A landscape with many peaks, sampled at points; each row gives a point and its height.
A climber steps from a point to the highest of its 2 nearest points, and stops where none of them is higher. Distance is the straight distance between rows; heights are no part of it.
fafo: [149 105 137 137 104  76 161  77 166 173 149 149 143 170 136 132 146 142
 109 108 105 111 122  91 123 117 107  98]  (h 579)
Pemi: [158 135 143  98 146 183  99 187  90  48 105 137 131  82 144 141 101 187
 162 107 124 121 114 144 143 176  95 160]  (h 319)
peg: [165 125 170 116 158 129 100 153 110  52 112 168 125  83 127 154 132 174
 113  99 140 116 129 103 120 157 105 126]  (h 170)
nopim: [154 114 158 128 111  96 154  73 128 179 171 128 155 202 143 101 137 134
 111 105  88  95 108 166 120  72  78  94]  (h 422)
Zagez: [ 94 141 129 143 134 139 130 120 133 135 128 127 138 136 113 125 144 124
 121 148 145 137 146 135 124 100 141 135]  (h 425)
buga: [ 76 142  67 135 112 149 137 145 135 193 147  78 123 139 105  91 121  69
 135 167 126 145 138 156 148 112 176 141]  (h 482)
Noben: [111 104 130 132  97  54 125  66 148 189 181 124 113 199 138  84 146  89
  93 127  99 111 104 150 110  90 134  81]  (h 668)
Navu: [151 136 118 127 114 165 148 135 139 156 129 107 175 148 145 132  99 170
 162 107 105 117 143 143 173 138  85 139]  (h 577)
navid: [110 148  87 119 141 197 128 189 110  96  76 106 111  73 119 143 110 102
 167 160 157 144 132 124 133 168 174 181]  (h 501)
Gomu: [ 98 108 110 116 109 104 134  90 156 200 162  90 131 162 155  81 113  87
 146  89  80 106  95 165 166 118 135 100]  (h 337)
Tofit: [ 88 148 100 127 148 171 129 163 116 103  94 112 116  86 111 137 131 100
 149 160 159 147 136 129 128 139 173 165]  (h 543)
vugit: [138 129  84 123  98 158 152 139 166 185 129  92 154 130 152 131  90 128
 171 107  97 131 132 116 193 167 123 128]  (h 755)
Vosus: [110 132 143  95 149 198 130 185  63  62 108 131 126 103 140 125 102 142
 171 123 138 127 110 192 117 135 106 165]  (h 311)
moz: [109 126 145 150 109  88 105  91 110 165 184 117 117 208 113  77 145  97
  81 161 112 120 138 178 103  55 131  95]  (h 683)
pume: [145  92 148 121 103  56 157  55 161 186 162 135 128 197 154  98 139 113
 117  87  81  91  79 127 115 107 107  84]  (h 535)
rar: [ 99 117  90 130 102 102 151 100 180 194 148 105 130 136 148 116 135 101
 137 111 101 130 116 108 163 141 158 107]  (h 629)
Bopa: [133 139 128 134 128 162 140 134 133 134 119 124 162 136 132 133 118 164
 144 123 123 121 148 134 150 125 105 143]  (h 529)
piziv: [197  95 179 140 109  56 173  63 149 151 129 168 129 195  99 129 122 147
  83 136 118 100 125 112  47  72  96  80]  (h 770)
vilor: [150 136  95 125 106 169 147 144 154 167 125 100 165 137 147 135  88 156
 170 113 100 127 144 124 190 161 101 140]  (h 658)
karog: [131 145  91 115 134 213 126 195 101  98  74 109 123  87 128 137  90 120
 180 157 151 139 128 131 140 174 152 185]  (h 466)
Bof: [150 134  90 148 114 127 130 129 181 149 117 112 144 108 138 152 131 156
 133 125 112 139 151  55 179 174 135 133]  (h 95)
rame: [159 149  99 136 130 180 106 169 144 100  90 112 143  95 135 147 103 172
 160 138 126 135 150  89 174 183 127 164]  (h 189)
fefu: [100 132 161  95 155 182 132 177  56  58 123 139 123 110 139 122 117 133
 153 121 141 128 102 204 105 115  99 148]  (h 297)
Kunez: [130 147 100 150 149 136 110 143 153 103  88 119 114  71 116 163 150 132
 129 141 158 148 156  62 147 169 170 148]  (h 698)
tifu: [149 150 102 127 143 177  94 182 127  72  81 112 120  64 131 152 111 154
 156 137 141 141 133  87 158 193 145 167]  (h 244)
vuvo: [ 89 135 119 103 152 161 123 183  79  63 101 122  93  53 128 152 134  93
 152 133 158 151 113 134 109 167 155 159]  (h 601)
Dod: [156 104 190  85 148 120 128 169  63  47 148 180 105  82 136 159 135 142
 107  91 146 128  98 165  80 128  75  94]  (h 256)
lof: [168 104 164 145 117  69 154  71 156 145 126 170 133 169 108 139 137 145
  86 132 131 113 140  92  76  91 112  94]  (h 693)
meki: [162 117 160 133 116 109 162  85 136 165 154 141 162 186 139 119 137 157
 116 106  98  97 123 145 125  81  77 104]  (h 460)
Devep: [112 107 121 121 107  90 149  80 161 191 164 111 135 170 154  97 129 106
 133  92  84 106 100 142 150 117 120  98]  (h 392)
sozom: [113 120 177  97 154 158 129 168  62  53 134 157 116 102 141 135 135 135
 133 111 143 127 103 187  96 112  94 124]  (h 283)
tinib: [120 123  88 129 102 127 155 114 180 187 141 102 142 130 149 127 121 122
 150 108  98 129 129 104 179 153 137 119]  (h 630)
vav: [ 92 128  92 142 111 103 142 103 173 186 145 112 126 132 127 127 151 103
 123 140 127 144 138 105 147 125 167 117]  (h 740)
kevad: [124 118 151 152 120  55 125  71 152 149 135 168 107 165  98 126 143 102
  75 162 155 141 151 110  65  77 153  98]  (h 571)
vubu: [132 138 106  97 134 208 118 206  79  67  82 118 111  77 141 136  87 131
 184 137 143 134 116 145 131 185 135 184]  (h 429)
lumir: [156 111 146 133 107 100 160  88 156 170 149 139 159 174 144 127 138 154
 119  98  94 103 124 115 137 113  88 104]  (h 513)
miket: [ 93 148  72 128 115 185 144 159 118 181 127  81 138 142 109  95  95  80
 152 167 134 143 137 168 150 117 159 158]  (h 428)
pilo: [165 149 111 124 151 157  71 182 120  50  88 117 109  48 135 153 111 162
 146 125 134 140 123  77 154 206 136 161]  (h 295)
kaza: [153 125 159 135 154 122 110 132 133  78 103 164 127  98 118 158 140 159
 110 114 149 123 143  90 117 138 124 128]  (h 129)
Pibor: [130 138 144 130 129 163 147 120 112 153 145 114 171 169 137 109 111 155
 142 118 112 113 137 187 143  85  81 132]  (h 386)
befu: [112 144 111 132 160 144 107 162 125  81  85 121  96  53 116 166 149 108
 135 138 169 151 138  87 128 173 176 152]  (h 603)
vebim: [124 115 149 144 101  69 123  73 128 173 179 132 121 205 122  87 143 105
  84 146 107 117 124 160  98  64 122  83]  (h 733)
guv: [ 86 150 101 130 131 190 133 160  95 144 122  95 139 143 107  93 101  98
 148 165 140 136 138 184 133 100 143 166]  (h 387)
Gif: [ 70 139  82 144 116 119 126 127 141 184 154  92 117 141 103  96 142  73
 114 172 131 147 140 149 141 102 183 131]  (h 531)
vemi: [ 91 126 108 149 113  86 134  91 162 180 152 126 124 147 118 119 157  98
 105 149 134 142 139 115 128 105 163 113]  (h 826)
pag: [106 132 140 106 154 162 117 177  88  58 108 138 110  72 131 148 134 125
 149 121 152 137 115 139 114 155 129 148]  (h 637)
Kuru: [107 120 131 145 109  81 136  80 153 176 157 137 130 168 121 116 151 110
 100 142 124 130 134 124 114  94 138 102]  (h 749)
bime: [ 72 140 107 148 121 118 113 123 119 165 164 100 120 164  99  87 143  83
 103 173 131 141 146 166 124  80 165 131]  (h 584)
sikop: [130 105 141 148  98  34 132  58 155 176 158 154 108 187 112 112 143 100
  74 155 128 129 131 119  73  81 143  82]  (h 610)
Lomo: [122 113 188  87 152 134 131 166  56  48 147 168 103  96 138 143 140 124
 116 104 148 135  95 186  79 106  84 106]  (h 271)
Taved: [137 100 137 139  99  50 151  62 168 178 151 154 123 178 127 122 147 113
  90 128 118 121 122  99  97 103 130  87]  (h 666)
susa: [103 135 153 144 136 115 124 104 125 127 133 149 132 150 109 122 148 121
 102 148 148 130 143 141 101  79 135 121]  (h 395)
sovi: [160 138 124 107 154 119  73 183  86  44 116 131  84  24 135 168 134 136
 125  99 146 154 107  78 133 216 129 138]  (h 452)
leva: [103 143 112 137 126 162 140 136 130 149 126 111 150 136 122 123 121 133
 144 143 135 136 144 143 146 114 133 146]  (h 467)
zuga: [104 141 129 109 145 205 131 177  77  90 100 116 137 117 129 117  96 130
 170 142 143 131 122 187 125 127 122 174]  (h 330)
Sugum: [157 109 164 140  99  58 137  62 125 170 168 143 125 221 119  91 136 115
  77 147 106 107 119 156  71  52 107  76]  (h 786)
likil: [157 143  86 141 119 162 121 152 163 133 105 102 148 106 135 150 109 164
 152 135 117 140 152  77 182 180 131 148]  (h 142)
zimag: [116 129 143 152 146  81 118  95 156 125 108 162 106 112  99 156 159 105
  93 146 175 149 158  84  94 116 168 119]  (h 651)
nefa: [132 140 132 133 139 158 121 145 132 102 105 134 145 110 126 148 130 164
 140 128 137 128 148 111 143 140 123 147]  (h 609)
bubi: [ 89 132 126 151 113  97 111 104 120 169 175 112 124 181 110  86 148  95
  94 162 121 131 139 168 118  70 144 111]  (h 634)
Zali: [175 129 153  94 149 157  87 188  83  32 120 150 122  71 146 145 110 192
 141  95 119 120 103 133 138 184  86 149]  (h 270)
Dav: [145 132 160 130 127 144 151 103 114 155 150 126 170 183 139 108 129 156
 125 114 104 103 132 180 133  73  74 119]  (h 415)
gef: [177 141 128 111 154 134  59 182  97  36 114 132 102  34 139 155 118 164
 128 103 131 145 103  79 147 212 119 147]  (h 382)
Gog: [106 147 113 125 133 202 141 161  92 134 114 102 155 141 121 108  89 123
 165 148 138 132 136 188 140 110 123 167]  (h 359)
geva: [151 114 149 149 122  76 141  80 161 144 121 167 129 147 112 150 146 139
  93 131 143 126 149  80  97 108 127 105]  (h 628)
voser: [122  97 128 121 105  68 150  67 176 187 156 126 129 174 159 108 137 107
 130  79  80  98  86 117 141 129 125  91]  (h 453)
Kemub: [172 122 161  99 153 129  87 178  84  35 129 158 112  58 139 155 125 173
 121  88 132 127 105 113 125 183  91 127]  (h 220)
tasar: [ 77 143 108 109 155 166 126 179  89  80  92 114  94  63 115 140 138  74
 149 152 164 151 119 140 108 148 177 167]  (h 578)
Sako: [124 137 137 120 153 165 113 161 111  71 100 138 124  86 128 149 129 151
 143 120 150 131 134 121 131 152 130 151]  (h 695)
pob: [119 122 137 156 127  57 124  75 163 152 128 163 107 142 100 139 154  99
  81 157 162 148 155  91  86  97 165 106]  (h 600)
rav: [112 117 100 114 108 135 151 114 157 201 155  86 145 155 156  96  92 100
 164  90  85 113 108 161 179 132 122 113]  (h 281)
vabuz: [152 143 120 110 136 201 107 191 103  74  90 121 135  94 139 139  88 170
 177 129 133 129 132 138 153 179 116 176]  (h 378)
Gab: [118 145 135 124 141 193 140 145  89 135 128 107 165 160 130 106  93 145
 159 135 127 122 139 207 143  93  94 155]  (h 348)
Zat: [129 138 125 147 151 117 111 126 150 103  96 141 116  81 114 164 158 132
 116 132 162 145 157  67 131 150 162 135]  (h 803)
ziv: [144 114 130 146 112  87 148  88 172 158 133 151 138 146 126 146 150 146
 105 121 122 125 143  73 128 127 123 110]  (h 552)
Lomu: [138 141 119 124 162 129  84 170 109  59  94 126  87  34 127 171 144 126
 126 116 157 149 125  71 136 200 159 144]  (h 528)
riz: [108 137 135 146 160 102 109 119 145 105  97 149  97  81 105 163 165 100
 108 139 181 152 153  81 107 137 180 129]  (h 711)
nub: [182 104 176 135 106  70 161  60 133 164 152 154 138 210 120 107 135 136
  88 134 104  97 115 143  71  57  87  80]  (h 842)
moli: [165 134 115 153 130 113 116 121 171 120 108 134 142 109 126 159 144 171
 115 122 121 131 157  41 161 168 130 132]  (h 47)
zek: [130  97 143 122 104  56 138  56 147 188 174 122 121 203 152  83 138  97
 110  99  79  89  82 154 115  91 114  77]  (h 598)

For each start below, name the point where the climber stops.
Vosus: nub
Pemi: Sako
Bof: Zat
Tofit: Sako
Devep: nub
buga: nub
ziv: nub
